The views of a scene show one set of named points, each view turned or mirrored, shifted and resized as a whole, with a little noise and some points left out.

Scene 1
View 1
Q_12: [  5 -23  33  -3   1 -19  -3 -18   8  38 -14  19  -3 -24  49  -7  -3 -24
 -11  28 -18  -8 -21 -16  17  -6  20]
Q_949: [ -5  -4  10  -4   8   3   1  -5  -8  21  16  -2  14  -5  15 -13  16   1
  -5   5   3  -1  -4 -13  14  15  34]
Q_33: [-28 -14  13  -1  25 -10  14   4   4  30  12  -2  42 -17 -14  -7  26   9
 -13 -11  14 -13  10 -15   1  14  51]
Q_525: [-19   7   7   0  17   2   2   2  -7  19  25  -5  24  -4  -2 -10  37   9
  -6  -8  17  -5   3 -17   7  18  47]
Q_855: [ 21 -17  17 -19  -1  13   9 -47  -3  46   1 -26   6 -19  62 -31  -1 -20
   9  29 -19   7 -24 -12  -7   4  39]
Q_697: [ -7 -16  24   0   8 -17  -1 -10   6  35  -4  12   7 -20  27 -10   8 -12
  -8  11  -4  -6 -12 -17  10   3  30]
Q_608: [-18 -13  17   8   8 -15  -6  17  -1  16   3  30   9  -5   8   5   8  -2
 -16   3   4  -9   3 -15  28   8  16]
Q_101: [-27 -14  15   3  22 -11  10   9   5  28   9   6  33 -16  -9  -5  22   8
 -15 -10  12 -16   6 -15   8  13  43]
Q_593: [-10  -5  13   1  12  -4  -1  -7   0  28  13   1  13  -7  16 -11  26  -1
  -9   1   1  -2  -8 -18   7  15  40]
Q_434: [  9   1   8  -3  -9  17 -10  -6 -17  10  11   6  -7   7  37  -7  -3 -12
   6  27 -12   7  -7  -3  28  10   2]
Q_261: [  3  -1  21   7  -4 -10 -21   4  -4  16   0  28 -19  -1  40  -4  13 -17
  -6  18 -13   1 -21 -19  31   3  15]
Q_965: [-24 -18  11   3  19 -10   8  24   1  17  11  19  25  -8 -10   5   7   8
 -17   0  13 -17  18  -8  25   9  19]
View 2
Q_525: [-14   5  27 -11  -1  18 -42  16 -24   5  -9   9  -6 -18 -23 -15  21  17
  10  -5  14   1  -9  46   2 -22  22]
Q_697: [  6 -22  33 -12  21  15  -9 -19 -11  15 -10  10 -26 -28  21 -17  10  12
 -12 -16   9 -11  13  11  19  14   3]
Q_434: [ 14 -29  -5  12  25   5   7 -16  14  12   2   0  -8 -17  -4   1  -3  10
 -16   6   9  18  29 -18  16  30  19]
Q_855: [ 12 -58  41   8   9  41   2 -22   7   0  -7 -13 -62 -52  32 -17  -1  65
 -14 -10  31  24  36  22  24  24  17]
Q_12: [ 12 -42  26  -8  33  10  10 -36  -2  18  -6   3 -37 -33  34 -13  -1   9
 -26 -21   7  -6  26  -7  27  39   1]
Q_608: [  0  -1  13  -7  22  -7 -11  -2 -16  13   0  18  -1 -14 -14  -4   2 -22
  -4 -10  -1 -20   2   2  15   8  10]
Q_965: [-12  12  27  -7  19  -9 -23   0 -23  10   7  22 -11 -24 -38  -6  -9 -25
  -3 -10   0 -27 -15  19   9 -10   6]
Q_261: [ 15 -23  -6  -8  25   8  -3 -16   1  19 -12   4   5  -2  22  -5  20   2
 -15  -6   2   4  23 -13  19  28  18]
Q_593: [  0 -22  30  -2  12  23 -12 -10 -10   4  -3   1 -32 -32  10 -14   7  29
  -6  -9  21   2  12  25  19   6  14]
Q_33: [-21   8  51 -17   3   8 -39   3 -33   9   0  21 -31 -34 -20 -19   5   4
   4 -20   8 -28 -17  53  10 -28   6]
Q_949: [ -2 -12  23   0   8  15 -20   1 -11   7  -3   5 -21 -24 -10  -8   7  17
   1  -1  11   3   4  23  13  -1  19]
View 3
Q_608: [ 15  -5  -2  -9  -7  -5   2  -9 -10   0  16  -2  -3   8  17  -6  29   4
  -1   3  -1  -4  -6 -25  11  -8 -19]
Q_697: [ -6   7  -6 -14 -11   9  12  -7 -20  -8   3  -2  -7  -3 -11   8  25   3
  -5   7   1  -2  -5   9   3  -9   8]
Q_434: [-12  -5  -6 -11 -23  -9 -18   7 -23   3  26   1  -1  -4  12  22  12   3
   9   8   3   6   6  13 -10 -12   9]
Q_33: [ 20  -1   1 -10  12   7  21 -19   3  -8  -3  -6  -2  20 -11 -24  33  -5
 -14   4 -16  -6  -5 -21  27  -4 -10]
Q_965: [ 19  -7  -2 -11  -1  -2   4 -13  -8  -1  11  -1   1  14  16 -13  36   8
  -7   3  -5  -4  -6 -32  15  -6 -21]
Q_101: [ 18   0  -2  -5   4   5  17 -18  -1  -6   1  -4  -1  17  -2 -18  33  -3
 -12  10 -12  -5  -4 -21  20  -7 -13]
Q_525: [ 14  -8  -1   6   6  -1  14  -8   9  -2   5  -1   8  26  -2 -20  22 -20
  -8  17 -25   8  -3  -5  19 -12   4]
Q_261: [ -6   4 -11  -6 -16   6   3  -2 -22  -1   9   2  -2  -8   1  16  20  -2
   1  22  -5   3 -12  16  -4  -9  10]
Q_855: [-29  -1  -2 -26  -5  -3  -1  -5 -13  -9   6   3  -4  -4 -45  12   7  -8
  -3  -9   0   4  22  42  -1 -13  42]
Q_949: [  2  -7  -4  -7  -4  -4   3  -5  -4   1   9   1   4  14  -2  -4  21  -8
  -5   9 -12   4   2  -2   8 -11   8]
View 4
Q_261: [-19 -12  11  -5  -6 -14  29  13 -23 -17  20 -14  18 -17  -7  -2  10  25
 -25   8  -5  39   3 -19  -9   7  14]
Q_949: [ 12   2  18   6   4   1  10  -6   5 -13  22 -15  -3  10 -10   4   4   1
 -14 -15  11  10   5 -16 -10   2  12]
Q_593: [ 21   0  22  12  -5  -3  23  -2 -15 -17  15 -17  -1  16  -6  -3   1  12
  -7 -15  12   3   3 -14   0   4   7]
Q_525: [ -2  11  37  -6  14  14  -1 -32  46  -4  14 -12 -17   1 -11   9  31 -38
 -11 -23  28   5  20 -39 -24   4  13]
Q_965: [  3  19  13   9  12  -6  12   6  38  -7  11  10   5  13  -3  16  11 -12
  16 -24  10   9   0 -18 -51   7  41]
Q_101: [ 14  19  28  22   7   2  15  -8  31 -10   3   1  -4  20   1   9  20 -19
  12 -34  19  -1   9 -27 -35   7  28]
Q_855: [ 50 -14  16  19 -13  -6  28  -1 -55 -26  25 -36  -4  32  -8  -9 -18  47
 -17  -9   9 -12  -9  -2  37   3 -20]
Q_12: [ 10  -6   9  22 -12 -19  47  23 -42 -25   7 -10  22  10   4  -7  -5  47
   4  -8 -11  20  -3  -5  -3  12  14]
Q_697: [ 14   3  23  18  -6  -9  38   9 -19 -21   7  -9   7  12   4  -4   5  22
   1 -14   1  11   5 -19  -9   9  16]
Q_434: [ -6  -7  -3  -9   2 -17  19  22 -19 -13  37 -16  19  -3 -14  -5 -11  29
 -23   9  -1  30  -7  -7  -9  -1  18]
Q_33: [ 25  25  34  24  10   6  13 -21  35 -16   0  -4 -13  27   2  12  21 -23
  13 -38  19  -8  13 -25 -35   8  23]
Q_608: [-15   8  11   6   3 -10  23  15  17 -13  10   4  16  -5   0  10  16   0
   1 -13   2  26   7 -20 -37   9  36]
View 5
Q_434: [-24   0 -14  -9 -13  12   7   7  21 -29 -14 -10   1  -6  -1  14 -21  -3
  16   3 -11   7   2  -2  18  25  14]
Q_525: [  6  -9   0  16   0   7 -15 -10   6   4  -2   3 -19  -2 -11  -9  17  20
 -10 -11   3  12  18   6   7 -15  -1]
Q_101: [  1   1  15  11   4  -2 -12  -6  10   8  -1   5 -24   9 -17 -11   1   6
 -20 -29  14   2  16  -2   2  -3  -8]
Q_593: [-12   3  -2  13  -6   7  -6  -2  11 -15  -4   3   2   3 -21   3 -11   2
   2 -17   4  33   8   0  16   7   1]
Q_33: [  2   0  12  17   8  -6 -17  -9   9  14   3  13 -25  10 -22 -13   8  10
 -24 -32  16  10  14  -3   4 -11 -12]
Q_855: [-21  11 -22  18  -8  19  -2  -7  12 -35  -7   5  29   5 -31   9 -27  -1
  15 -15  -2  73  -2  -3  38  19   0]
Q_697: [-21   2   8   9  -8   7   1   6  20 -18  -6  -1  -2   8 -21   6 -18  -1
   4 -17  10  27  16  -7  10  12   7]
Q_12: [-36   7   6   3 -11  10   9  10  27 -31 -12  -6   8   9 -20  13 -39 -14
  13 -17  10  32  13 -12  11  27  11]
Q_949: [ -8  -1  -6   8  -5   6  -9  -3  11 -10  -4   3  -7   0 -12  -1  -1  11
  -1 -12  -2  16   8   2  15   0   0]
Q_608: [-16  -4  10  -5  -4   3   2   9  24  -6  -7  -9 -21   1  -1   0  -6  -2
  -4 -14   4 -18  15  -6  -1  10   6]
Q_965: [-10   3  14   3   4  -7  -4  -2  22   4  -2   5 -21  11 -11  -2 -11  -3
 -16 -30   9  -4   7 -10   0   8  -7]
View 6
Q_12: [  3  -4 -20  -9   3 -15   9  14 -24   3  11  -3 -12   7   4  -3  13  26
  13   2  16  26  -6   5  -5 -12   5]
Q_949: [  3 -11  -1  -9   3  -9  20   8  -7   4  -2  12  -4  17   7 -14  -2 -11
  -6  -1  -2  -4  19  -9  -3  -5   5]
Q_434: [ -2  -5 -29 -19   7 -11   5  12 -20  -5   7   5  -7  13  -2  -8  -9   5
  -2   4   5   7  -6  -7 -11  16  -5]
Q_33: [  5  -5  19   8   0 -22  34   8   7  11  -3  16   8  25   9 -10   3  -3
  -7  19  -1   0  33 -10   0 -22  24]
Q_608: [ -9   3   1  -4  -2  -4   8   6 -13  -6  -7  15  15  21  11   8  -4   1
  -1  18  10  -6   8  -1  -5   0   6]
Q_261: [ -5  -4 -18 -21   3  -2  -4   5 -25  -6   1   9  -6  11   8  -1   0   3
   2  -6  13   4  -5   0 -10   7 -10]
Q_697: [  4  -1  -2  -9   1 -10  15   9 -13   6   2   7  -7  14  10  -4  10   5
   6   1  12  12  10  -2  -3 -13   7]
Q_525: [ -2  -9  19  -6   3  -7  23   0   2   5 -12  21  -1  23  15 -11   2 -25
 -13  -2  -5 -17  32  -9  -3 -13   7]
Q_965: [ -5   3  11   9  -4  -9  20   6   0  -1  -7  17  22  26  11   8  -9  -2
  -8  28   4 -12  20  -4  -4  -7  19]
Q_101: [ -1   0  22   4  -3 -13  24   4   0   4  -7  18   9  24  15  -1   4  -5
  -6  15   3  -8  31  -5   0 -19  20]
Q_593: [  7  -9  -3 -10   6 -14  19  11  -9   7   3   6 -12  15   6 -16   8  -1
  -2  -3   0  10  15  -7  -2 -13   6]

Which points are out of place in each view (at most two, in the order of its rows)? Write none if all are in place.
view 1 | Q_593, Q_434
view 2 | none
view 3 | Q_608, Q_261
view 4 | Q_525
view 5 | Q_965
view 6 | Q_33
